Each row is a point on a tangle of strands that fork, close into loops and nearly touch. The rows are in no order.
Two points are linked if the straight distance between their rows is under 16.1. Some points are linked to none.
q427: [ -4   8   0  -3   0 -19   7   4   1 -16   5  18  10 -23  -8  -6 -14   7
  -8  12  10 -22   0]
q784: [ -6   3   7 -10   4 -35   9   3 -14  -7  10  21  12  -1   5   2   1   1
  -5  11  15 -10 -11]
q459: [  3   5  -3  -5   7  12   2   5  14 -12  -3  -9   5 -11 -13  -7   0   2
   4   5   9   5   2]
q868: [  5   9  -5 -11  20   3  -6  11  11 -17   0  -7   6  -9  -4  -5   8   0
   6   3  12  23  -1]
q869: [ -8   7  -1   5  -3  -4   6   3   9 -18   0  12   7 -26 -11  -7 -19  11
  -6   9   9 -23   3]
q45: [ 7  6 -9 -9 17  0 -6  9  8 -5 -2 -9 -1 -1 -2  0 13  0  9  1 10 20  0]
q750: [-18 -15  29  11 -11  13   1  -8  -8  -4   8  13   6  -2   4  -2  -4  -2
 -22 -12  -8 -23  -1]
q932: [  5   5 -15  -5  17 -10  -7   9   3   6  -2  -5  -6   5   6   2  16  -1
  12  -1  10  19   0]
q829: [ -3   6  -3   4   3   5   5   6  15 -20  -2   1   9 -23 -14  -8 -14   9
  -1   9  10 -11   4]
q704: [-18 -12  24  11 -11  18  -1 -11  -8  -3   5  10   2  -6   2  -3  -8  -3
 -21 -11  -7 -23   1]
q31: [-12 -11  16  10 -14  15  -2 -11  -9   2   3   5  -3   3   2  -2  -2  -7
 -18  -9 -11 -18   1]
q285: [  4   3  -2   2  -2  24   5  -4   9  -1  -6 -13   0  -6 -15  -4  -2   2
   2  -1   0  -5   5]
q69: [-13 -14  25   9 -12   6   1  -6  -8   0  10  11   4   7   5  -2  -1  -4
 -17  -8 -10 -19  -6]
q744: [ 16   3 -13  -9  13  -2 -10   6   7   8 -10 -10  -7   6   6  11  16   4
  20  -6  -3  35   4]
q364: [  8 -16   4  12 -21  -2  -8 -10 -11  14  -1  -2 -10  19  17   4 -10  -6
  -2 -10 -30   9   7]
q425: [-11 -10  17  -3  -1 -25   6   9 -10   8  17  16  12  26  16   8   3  -3
   7  -1  -3  -6 -19]
q658: [ -4   4  -6  -5   7 -20   1   6  -6   4   3   4  -2   5   5  -1   8  -3
  -1   9  13   1  -6]
q428: [ -6   1   1   6  -8  16   3  -8   1   1  -1  -3  -3  -6  -9  -6  -7   0
 -10  -1   1 -17   1]
q422: [-13 -20  24  11 -13  11  -2  -8 -10   1   8   9   3   6   7   0   2  -7
 -17 -13 -16 -16  -1]
q113: [ 15   3 -14  -7  10  -3  -7   5   5  11  -8 -10  -8   8   4  10  13   3
  17  -4  -3  26   5]
q474: [  7   7  -6 -11  20   2  -7  10   8  -9  -1  -9   2  -3  -1  -2  13  -1
   9   0  11  26  -1]
q727: [ -2   4   0   2   2  18   4   6  17 -18  -5  -5   8 -20 -17  -7 -10   8
   3   8   9  -2   3]
q332: [ -9  -5  14  -8   2 -33   9   6 -14  -1  14  20  14  15  12   7   3   0
   1   7  10  -8 -18]
q22: [ -3   5  -1   4   2  14   5   6  17 -20  -5  -2  10 -23 -16  -7 -13  10
   2   9  10  -6   4]
q671: [  8  -3  -6   3 -11 -13  -9  -2  -7  23  -5  -1 -12  20  17   7  -4  -5
  11  -2 -18  10   2]
q466: [ -8   7   2   1  -5 -10   7   1   4 -16   2  17   8 -23  -9  -7 -18  10
  -9  10   9 -25   0]
q929: [  6  -2  -3   9  -9  28   2 -17  -2   5  -7 -14  -7  -1  -9   3  -3   0
  -3 -11 -15  -5  11]
q987: [ -6   6  -3   5  -1   0   5   4  12 -18  -1   7   8 -24 -12  -7 -17  11
  -3   9  10 -18   3]
q726: [ 0  1 -3  1 -4 -1 -1 -1 -3 10  1 -3 -7  9 -2 -2  4 -4 -4  4  1 -7 -3]
q628: [  9   0  -6   3  -5  20   2 -10   3   6  -6 -13  -7   2 -10   1   1   0
   0  -5  -9  -2   7]
q16: [ -8   3  -1  -7   7 -33   6   7 -14   1   7  15   4   6  13   3   8  -4
   1  10  17   2 -10]
q931: [  7   2  -4   2  -3  24   3  -8   6   2  -6 -15  -3  -3 -13  -1   1   1
   2  -3  -5  -2   6]
q882: [  2   8  -6  -5  13  -1   0  10  12 -20   1  -2  10 -16  -8  -8  -3   3
   0   8  14   5   1]
q865: [ -9  -8  14   8 -14  10  -1  -9  -9   4   4   5  -3   5   2  -2  -1  -6
 -15  -6 -10 -17  -2]
q246: [-13  -7  12   9 -12  20  -1 -12  -7   2   1   3  -3  -4  -1  -3  -6  -4
 -17  -7  -7 -20   2]
q187: [ -2   4  -3   2  -1  19   4  -2  10  -3  -4  -8   1 -10 -14  -7  -5   2
  -1   3   4  -8   2]
q280: [-10  -8  17  -4   0 -29   8   7 -12   3  16  18  14  21  13   8   3   0
   3   3   4  -9 -20]
q256: [ 16   2 -13  -4   5   0  -5   1   4  11  -7 -12  -9   9   0   7  10   3
  13  -2  -6  18   5]
q493: [  6   6  -7  -9  14   4  -2   7  10  -7  -1 -10   1  -3  -7  -3   8   0
   6   4  10  14   0]
q702: [ -8   2   4  -9   7 -38   8   6 -17  -3   9  22  11   5  14   5   7  -2
   2  10  18   0 -12]
q948: [  5   0  -1   6  -7  32   4 -15   2   2  -8 -15  -3  -5 -12   2  -3   0
   0  -9 -12  -5  10]
q89: [  0   4 -10  -4  10 -12  -2   6   0   6   0  -3  -6   5   2   0  11  -2
   4   5  11   6  -2]
q984: [-14   1   6  10  -8  21   3  -9   2  -3  -2   1   0 -14  -8  -5 -16   4
 -13  -2   1 -24   3]
q325: [ -6  -2  11  -9   1 -33   9   4 -14  -4  11  19  12   7   8   4   2   0
  -4   9  13  -9 -15]
q577: [-17 -18  30  11  -9   8   3  -7  -7  -4  12  15   9   2   5  -1  -2  -1
 -20 -11  -9 -22  -4]
q583: [  9   4 -13  -8  18  -5  -9   8   5   3  -4  -8  -5   4   6   5  17   0
  14  -3   7  26   1]
q778: [  5   5  -6  -6  11   8   0   6  11  -8  -2 -11   2  -7 -10  -6   5   1
   5   4   9   9   1]
q717: [ -6   6  -5  -7  11 -31   4   7 -10  -3   6  12   5   0   9   0   8  -2
  -3   9  18   1  -6]
q575: [ -3   8   0  -9   5 -29   6   4  -7 -12   7  17  10 -14  -1  -4  -5   2
  -8  11  14 -15  -4]
q38: [ -8  -1   5   6 -10  14   1  -8  -3   4   1   0  -4  -1  -5  -4  -5  -3
 -13  -2  -2 -18   0]
q408: [-18  -1  12  11 -10  22   2 -12  -2  -4   0   5   0 -13  -5  -5 -16   1
 -17  -5  -1 -25   3]
q217: [  4   8  -3  -9  15   6  -4  12  13 -22  -1  -6   9 -13  -7  -7   2   0
   5   5  12  18   0]
q666: [  0   6  -5  -2   8   3   3   8  13 -15  -1  -4   8 -16 -11  -8  -6   5
  -1   8  13  -2   1]
q599: [ 11  -4  -6   7 -13   1  -6  -9  -6  16  -4  -6 -13  16   6   6  -3  -4
   2  -5 -20   5   5]
q992: [ -7  -7  10  -3  -4 -25   0   9 -11  17  10  12   1  24  23   7   3  -7
  14  -1  -7   0 -16]
q997: [  6   2  -2   4  -4  31   5 -12   6   1  -8 -16  -2  -5 -14   0  -2   2
   3  -7 -10  -3   8]
q23: [-11 -19  20  12 -15  15  -4 -11 -11   1   4   6  -2   4   7   0   1  -8
 -17 -13 -18 -15   4]
q443: [ -9   3   1   7  -6  20   4  -6   5  -3  -2  -4   1 -12 -11  -7 -12   3
  -8   1   3 -18   3]
q87: [ 13  -1  -6   7  -8  19   2 -13   0   9  -7 -15  -9   6  -7   4   0   1
   0  -8 -15   3   9]
q255: [ -1   4   0   0   2  22   5   3  15 -12  -6  -8   6 -16 -17  -7  -7   6
   3   5   7  -2   3]
q7: [ -3   8   0  -7   2 -24   6   5  -3 -15   6  19  10 -19  -5  -6 -10   6
  -8  12  12 -19  -1]
q991: [  9  -6  -2   6 -15  -8  -8  -5  -8  19  -3  -1 -12  20  15   5  -6  -6
   5  -5 -23   8   3]
q173: [  8   6 -12 -10  22  -2  -9   9   6  -3  -2  -7  -3   1   6   4  18   0
  14  -4   8  30  -1]
q602: [-17  -5  16  10 -12  19   0 -11  -6  -2   2   7   0  -9  -1  -4 -11  -2
 -20  -7  -3 -24   2]
q411: [ 17   4  -7 -10   9   7  -5   3   9   4  -8 -15  -7   3  -5   5  13   3
  15  -3  -4  26   4]
q406: [ 13  -1 -12   2  -9 -13  -8  -1  -3  25  -8  -4 -12  18  17   9  -5  -1
  13  -3 -16  17   5]
q709: [  8 -11   3   8 -18  -5  -9  -7 -10  16  -1   0 -10  20  16   5  -7  -7
   2  -7 -27   7   4]
q352: [  1   6 -14  -5  16 -14  -4   9   0   5   0  -3  -4   4   6   1  14  -2
   7   2  13  14  -2]
q843: [  8 -14   0  13 -20   4  -7 -13 -11  13  -3  -5 -12  16  11   5  -9  -5
  -5 -10 -27   7   9]
q604: [ -2   4  -3   1   1  15   4   2  12  -7  -3  -6   3 -13 -14  -8  -6   4
  -1   5   8  -7   2]
q47: [  9   7  -8 -14  21   3 -11   9   6  -6  -3  -7  -1   0   4   4  19  -2
  14  -5   5  37  -1]
q35: [  7   4  -1  -5   3  22   3   2  12  -5  -7 -14   1  -8 -17  -4   3   2
   8   1   0   8   3]
q973: [ -9  -5  11   7 -12   9   1  -7  -6   4   3   5  -3   3  -1  -5  -2  -5
 -15  -2  -4 -18  -4]
q668: [  2   6  -3  -6  13   7   0  10  14 -19  -2  -6   9 -13 -10  -7   0   2
   3   7  11  10   1]
q172: [ -2   3  -7  -4   4 -15   0   5  -4   8   1   1  -6   7   4   0   8  -4
   1   7   9   1  -4]
q24: [ 10  -4  -5  10 -12  21   1 -18  -4   8  -6 -14 -10   5  -5   5  -3  -1
  -3 -11 -19   1  11]
q684: [ 16   0 -15   1  -5 -11  -7  -1  -1  24 -11  -7 -12  16  14  12  -4   2
  15  -4 -14  22   7]
q104: [ 17   4  -8 -13  13   4  -8   5   7   2  -8 -13  -6   2   0   8  17   3
  18  -5  -3  35   3]
q683: [ -1   6  -5  -1   4   6   4   5  12 -12  -1  -4   5 -14 -13  -8  -7   5
  -2   8  12  -7   1]
q109: [ 11  -8  -5  11 -16   5  -6 -12  -8  14  -4  -6 -13  16   7   6  -6  -4
  -2  -8 -24   6   8]
q890: [ -9   5 -12  -3  14 -30   1   9 -10   8   3  13  -3   6  19   3  15  -6
   9   5  16  14  -6]
q695: [ 17   3  -8  -6   4   8  -2  -1   7   6  -7 -15  -7   5  -7   5  10   3
  11  -3  -6  17   6]
q934: [-10  -9  14  -3  -2 -27   4  10 -11  14  15  14   8  27  22   7   3  -5
  14  -3  -7  -2 -18]
q36: [ -6   6  -5  -6   8 -25   3   7  -7   0   5   7   1   2   5  -1   7  -3
  -3   9  17   1  -6]
q483: [ -4   6   2 -11   6 -34   8   4 -13 -11   9  21  13  -8   4  -1  -1   2
  -7  11  16 -12  -7]
q957: [ 12  -2  -9   5 -10  -3  -6  -5  -4  18  -6  -7 -13  17   6   7  -2  -2
   6  -3 -17   8   5]
q264: [ 18   1 -16  -1   0  -7  -7   0   2  20 -10 -10 -11  14  10  12   2   4
  16  -4 -13  23   8]

A piece is all that can be reached along the links. How many separate loops has the piece of each point below (a circle has one, a figure eight two, a Y none), and how many tips (points with one link)?
q172 => loops 0, tips 2
q671 => loops 0, tips 2
q246 => loops 2, tips 0
q931 => loops 2, tips 1
q695 => loops 1, tips 0

A fork is a point with three links, a tip a point with one. Leave the first point through the second and follow the links. Name the first fork or tip that comes.
q109 / q843 => q264
q352 / q932 => q47
q931 / q285 => q604
q684 / q406 => q957

A tip is a point with one link. Name the tips that can be reached along the links from each point below, in the order of the rows.
q466 => q992
q364 => q957, q264
q932 => q702, q47

Name the points in between on the shortest way along the links from the first point to the second, in order.
q22 / q929 => q727 > q255 > q604 > q187 > q285 > q931 > q997 > q948
q666 / q869 => q683 > q604 > q255 > q727 > q22 > q829 > q987
q38 / q422 => q973 > q865 > q31 > q23
q474 / q187 => q868 > q217 > q668 > q882 > q666 > q683 > q604
